Each row is a point on a landscape with many valleys, with its height.
A ball rolls from a point to the lowest of its 2 nearest points, and stops where none of them is lower. Distance is the straight distance between rows; heights are no part of it.
k737 h=279: [ 92 122 117 106 109 123 124 143 137 124 131 115  96 152 139 153 150 124
 118 115 129 114]
k508 h=412: [ 96 163 120 145  90 118 159 148 110 182 188 104 102 144 161 126 147 134
 148 105  83 111]
k630 h=289: [ 98 142 143  96 133 107 140 124 137 143 151  85 103 125 145 126 124 137
 158 170 116 100]
k505 h=466: [112 115 113 200 119 146 115 130 158 134 173 161 111 143 150 137 175  98
 122 134 107 135]
k379 h=299: [ 93  94  95 162  98 136 117 111 147 128 142 123 122 173 152 133 139 141
 135 138 126 121]
k878 h=426: [102 150 118 169  87 144 147 123 151 101 168 136  96 130 161 140 149 141
 150 116 125 132]
k993 h=431: [149 164 220  26 150  93 126 147  86 150 129  86 146  52 109  88  64 159
 177 165 156  79]
k700 h=245: [111 136 151 117 156 107 135  98 141 125 126 112 119 129 122 146 125 129
 131 171 140 124]
k820 h=410: [160  94  77 172  82 163  98 119 183 118  81 201 158 153 156 113 185  72
  67 171 132 166]
k404 h=359: [123 123 150 143 134 104 140 126 106  94 151 126 119 139 133 140 116 125
 158 139 123  91]
k205 h=368: [126 141 134 118 153 108 137 135  89 125 130  86 112 100 151 119 101 117
 178 111 102 109]
k817 h=480: [107 133  79 156 148 127 139 123 122 126 138 121 128 123 159 138 145 141
 148 106 104 133]
k26 h=300: [162 128 183  92 171  91  99 130  79 138 121 110 149  94  63 113  56 154
 129 109 179 119]
k638 h=573: [128 126 128 135 128 132 165 124 139 147 108 129 141 159  96 154 126 106
  95 132 131 141]
k358 h=456: [129  99  71 163 121 147 111  94 172 130 115 161 131 143 138 137 156  81
  84 141 129 162]
k479 h=423: [132 181 198  32 132  77 154 138  85 171 124  73 149  71 136  97  85 142
 197 149 157  71]
k347 h=331: [124 158 160  69 161  96 110 148  96 162 118  78 132  78  97 114  59 130
 203 115 160  82]
k83 h=452: [107 124  70 162 154 140 109 121 125 142 120 154 118 134 141 149 155 123
 120 111 123 160]
k135 h=347: [134 164 162  77 165  88 128 134  84 152 138  85 118  94 134 104  83 114
 195 123 128 103]
k263 h=183: [119 124 126 129 137 114 135  81 144  98 121 138 119 124 133 130 158 130
 108 147 133 143]
k139 h=592: [125 124  91 160 105 144 161 139 161 135 128 119 149 151 135 143 158 112
  96 131 128 137]
k487 h=365: [124 154 159  99 163  77 130 119  92 147 144  87 132 115 118 114  96  99
 159 138 144 137]
k963 h=317: [109 164 150  93 117  97 165 139 104 125 148  86 123 109 153 134 117 121
 157 159 107  70]
k513 h=557: [131 129 186  67 147 120 146 113 106 116 115  96 159  72  91 135  56 135
 162 120 143 106]
k330 h=395: [151 127 163  61 169 119 131 160 123 112 117  79 157 129  98 123 110 135
 148 125 151 100]
k38 h=335: [125 105  79 169  72 188 106 142 178 152 177 179 106 144 169 135 198 109
  84  93 108 179]
k828 h=339: [122 121 117 140 130 143 122 118 116 105 146 171 115 164 165 118 160 120
 118 141 109 170]
k850 h=302: [107 120 134 112 129 143 136 119  98 112 130 137 118 157 169 116 129 145
 152 136 100 147]
k225 h=267: [124 118 136 119 156 134 117 125  93  94 109 136 132 142 137 112 132 140
 123 117 117 138]
k660 h=400: [112 123 104 159 111 170 124 114 178 127 119 149 103 144 143 119 148 106
 112 129 114 164]
k546 h=382: [135 143 142  96 177  93 118 155  98 142 121  96 140 105 105 143 104 133
 158 149 162 158]
k331 h=514: [128  94 104 137 153 122 103 139 141 118  57 172 151 132  83 143 132 120
  91 137 156 134]
k962 h=473: [137 105 103 199  72 147 114  93 154 112 112 147 118 149 154 121 173 133
  86 131 121 165]
k475 h=455: [155  90  80 153 110 127  96 118 149 108  64 199 147 160 123 117 183  88
  85 143 143 158]
k574 h=391: [112 122  73 151 102 158 139 133 133 135 107 157 109 144 155 145 154 143
  98  96  81 131]
k481 h=428: [135 112  74 168  93 177 126 106 189 141 141 176 140 158 158 119 185  85
  88 140 137 160]
k622 h=216: [109 100 101 151 104 142 101 136 136 119 107 143 110 159 131 161 150 121
 105 141 136 115]
k753 h=405: [157 146 172  61 170  99 146 148 115 130 107  63 152 100 107 108  89 161
 164 157 157  96]
k366 h=491: [134  90  99 147 138 136 115 118 160 117  85 142 135 119 101 134 151  92
  79 139 135 129]
k111 h=191: [112 103 154  95 155 107 109 150 122 127  97 101 111 116 101 132 106 149
 126 128 143 118]
k610 h=274: [146 134 175 114 165  89 118 117 101 127 115  95 141 108  81 103  75 140
 147 103 139 111]
k283 h=337: [134 136 162  88 128  92 153 128  93  92 149 102 144 109 116 127 100 124
 159 133 117  84]
k602 h=639: [134 145 139 137 144 100 144 108 119 105 103  88 119 102 131 138 103 171
 155 133 119 104]
k270 h=427: [130 120 129 152 117 139 129 136 133 131 156 114  95 157 141 130 163 119
 146 114  86 146]
k279 h=340: [105 154 133  83  95  92 163 127  99 166 173  72 114 135 170 118 131 134
 174 139  97  69]
k942 h=330: [112 142 150 117 151 143 140 126 119 150 106 137 132 154 108 126  81 136
 156 139 129 127]
k620 h=560: [128 121 122 109 132 131 155 115 112 127 109 106 141 129 100 158  92 105
 123 129 110 109]
k317 h=160: [147 129 166 125 170 109 131 133 133  93 103 138 131 115  95 103  90 140
 102 145 138 139]
k631 h=461: [105 150 116 149  90 150 159 119 141 141 192 133 102 119 183 146 168 154
 147 105  82 137]
k529 h=212: [148 119 139 145 159 124  96 137 116  96  84 142 124 128 105 116  97 118
 110 150 167 159]
k486 h=502: [129 139 102 196  95 178 128 117 149 111 183 172 112 125 175 148 174 102
 106 122 100 152]
k780 h=234: [107 138 152  96 152 109 131 144  82 100 114 119 152 134 142 128 111 145
 135 122 152 128]
k507 h=373: [117 171 115 127  83  99 170 107  96 166 187  86 103 110 174 124 142 141
 159 117  70  89]
k101 h=332: [129 113  61 176  86 164 118 122 138 141 114 175 111 174 153 128 173 117
  78 100 111 136]
k944 h=361: [170 109 177  72 159 103 104 171 108 116 123 130 178 100  34 139  72 175
 138 144 188 121]
k116 h=542: [175  90 146 110 163 123  91 142 143 104  71 176 146 125  63 118 128 108
 105 137 181 169]
k208 h=288: [118 149 173  40 138  67 143 136  91 138 141  93 151 114  97 115  93 150
 178 123 154  90]
k206 h=284: [119 130 169 119 134 108 141 146 136 117 127 118 116 125 106 132 117  91
 124 102 118 131]
k971 h=500: [129 133  98 170  88 182 132 110 151 132 211 154 102 128 177 129 165 132
 118  95  74 155]
k454 h=380: [101 144  74 139  97 176 151 133 147 150 163 139 120 147 177 140 175 138
  88  99  94 118]
k909 h=630: [ 99 130 118 131 126 104 141 112 138 115 110 103  93 113 116 142 104 152
 152 110 132 120]
k226 h=360: [108 172 144 113 134 131 171 121 113 146 133 125 113 139 132 135 113 122
 152 127 119 128]
k427 h=379: [150 115 199  70 167 106 115 159 118 112 106 104 172 127  67 113  96 159
 139 150 159 127]
k559 h=550: [124 124 162  90 131 127 146 115 123 117 103 104 150 114  93 163  85 130
 164 130 147 112]
k343 h=266: [153 112 131 156 130 141  92 123 130  93  68 159 120 151 134 120 141 112
 101 161 157 159]
k857 h=620: [118 110 123 131 118 120 146 118 164  98  94 132 121 121  98 140 107 133
 132 119 150 144]
k238 h=226: [125  99  74 170  91 166  95 122 140 145 154 152 104 155 157 124 182 106
  90  98  81 182]
k600 h=208: [136 136 182 109 170 109 111 155  99  91  94 142 146 105  89 100  70 172
 114 129 160 112]
k680 h=529: [151 101 135 111 168 124 114 140 144 112  70 154 165 127  60 132 117 141
 126 138 158 139]
k652 h=425: [131 109 138 185 115 142 120 116 138 127 127 160 123 165 123 138 174 106
 135 120 101 128]
k961 h=309: [127 139 187  42 136  73 121 145  94 146 121  84 167  60  85 114  65 155
 185 108 166  86]
k548 h=235: [117 135 188  99 143 110 117 137 117 137 123  96 116 130 118 123 119 137
 157 117 119 109]
k242 h=262: [107 157 164  83 168  93 153 139 109 127 120 119 151 119 126 111  97 159
 171 123 155 115]
k3 h=390: [109 160 130 138 125 160 146 104 136 123 142 145 119 147 149 157 138 132
 150 122 134 122]
k8 h=415: [116 112 103 179  79 149 123  87 166 145 159 137 117 161 144 140 192 127
  73 130 115 148]
k204 h=356: [134 119  69 188  67 175 133 108 183 123 166 187 110 142 177 109 170 108
  62 137 133 177]
k352 h=336: [108 112 132 142 122 150 122 132 153 109 125 134 107 140 116 136 123  75
 111 114 122 148]
k295 h=312: [135 137 133 146 130 109 154 119 110 115 125 129 125 137 143 106 136 123
  99 101 115 165]
k285 h=608: [136 107  89 163 104 121 154 133 162 100 102 129 139 142 114 124 127 120
 110 125 148 152]
k129 h=481: [102 131 132 151 155 116 132 153 141 141 133  96 139 142 123 103 103 125
 132 109 137 112]
k424 h=93: [154 134  81 161 119 172 133 111 131 148 162 132 110 180 167 124 157 128
 103 125  99 159]
k528 h=393: [137 100  84 179 120 134 108 139 129 114  96 178 135 145 130 128 163 108
  77 100 102 125]
k228 h=394: [121 141 137 132 133 128 138 126 110 142 159  89 114 125 163 117 133 115
 169 120  80 136]
k112 h=209: [153 155  92 157 143 156 137 129 134 138 126 143  93 174 146 120 133 124
 111 138 116 141]
k899 h=316: [143 123 126 143 130 164 117 115 127  93 107 165 125 153 149 128 155  97
  87 141 129 145]
k681 h=123: [105  99 122 129 142 125  97 133 123 124  88 123 134 145 106 138 122 139
 104 142 150 112]
k796 h=450: [ 89 157 135 146 117 109 130 154 122 159 157  95 115 154 147 114 120 128
 142 101 124 107]
k314 h=343: [150 103  44 185  50 162 103 114 170 132 106 202 133 140 165 131 194  91
  57 157 117 146]
k544 h=414: [139 156 181  49 138  89 140 135  95 168 115  46 131  98 133 114  98 164
 191 156 131  82]
k998 h=429: [143 118 113 177 134 124 122 140 108  94  90 162 142 134 112 129 127 120
 106 103 122 109]
k764 h=214: [154 109  48 215  54 176  99 105 195 134 148 201 146 126 181 108 203 103
  60 148 140 168]
k328 h=420: [131 122 105 144 180 108 125 140 137 124 109 141 140 130 117 132 148 120
 127 121 137 160]
k310 h=329: [113 147 109 127 105 150 152 127 127 143 163 121 109 152 153 145 152 121
  89 116 107  97]
k315 h=243: [137 145 180  92 176 108 113 149  96 119 113 110 130  88 101  99  62 165
 157 114 144  78]
k959 h=242: [151 133  57 184  96 174 126 129 144 160 181 152 124 149 184 122 193 143
  84 135 106 171]
k545 h=564: [159 123 170  68 176 111 130 108 100 124 101 121 163  77  61 139  58 179
 162 144 137 124]
k200 h=278: [133 142 112 150 149 157 141 128 130 138  95 145 108 160 118 126 110 145
 134 112 119 135]
k227 h=541: [139 105 158  97 161 123 131 137 136 109  88 129 160 111  63 141  72 141
 155 115 165 120]
k669 h=454: [137 122 130 133 128 122 135 122 125 142 132 114  60 150 121 127 133 135
 138 134 106 133]
k60 h=453: [151 116 136 127 153 141 122 155 135  83  84 146 156 126  98 124  99 111
 106 106 136 102]
k577 h=268: [109 137 101 144 121 123 137  90 142 128 166 123 106 136 167 138 164 115
  95 132 128 157]
k633 h=367: [ 90 119 128 142 100 148 119 102 127 151 175 105 119 162 161 132 132 127
 135 148 103 116]
k80 h=338: [125 120  76 164  78 140 134 118 153 143 180 113  93 141 161 154 163 129
 107 138 122 157]
k255 h=440: [167 163 206   4 133  72 124 141  84 175 141  82 145   7 105  71  64 153
 217 153 159  62]
k145 h=422: [127 119  72 184  48 217 117 134 177 153 216 161 126 129 178 139 198 126
  77  91 105 155]
k37 h=344: [137 129 180  53 168 105  97 169 103 127 122 132 165  80  54 146  68 168
 162 138 166  86]
k362 h=399: [149 129 130 133 172 103 137 127 111 117 124 108 147 122 114 146 108 111
 146 125 130 161]
k939 h=504: [146 123  52 210  42 211 109 120 170 173 184 200 137 109 190 144 193 118
  62 117 107 174]
k450 h=386: [126 114 154 158 141 129 118 126 125  99 129 146 130 139 115 146 144 111
 136 150 104 110]
k816 h=328: [149 130 195  28 144  92  93 169  92 139 121  98 176  38  57 135  73 171
 166 125 179  82]

Call two points neighbours if one is among the 2 nearest of the other. Go from one point of each pair to the other, from neighbour to neighbour, staying as low as possible. Name the highest point that can't be avoided.
k238 and k622 -> k574
k263 and k317 -> k828
k780 and k263 -> k295

Where does a ball stop that starts at each point below?
k638 -> k681
k513 -> k681
k971 -> k424
k486 -> k263
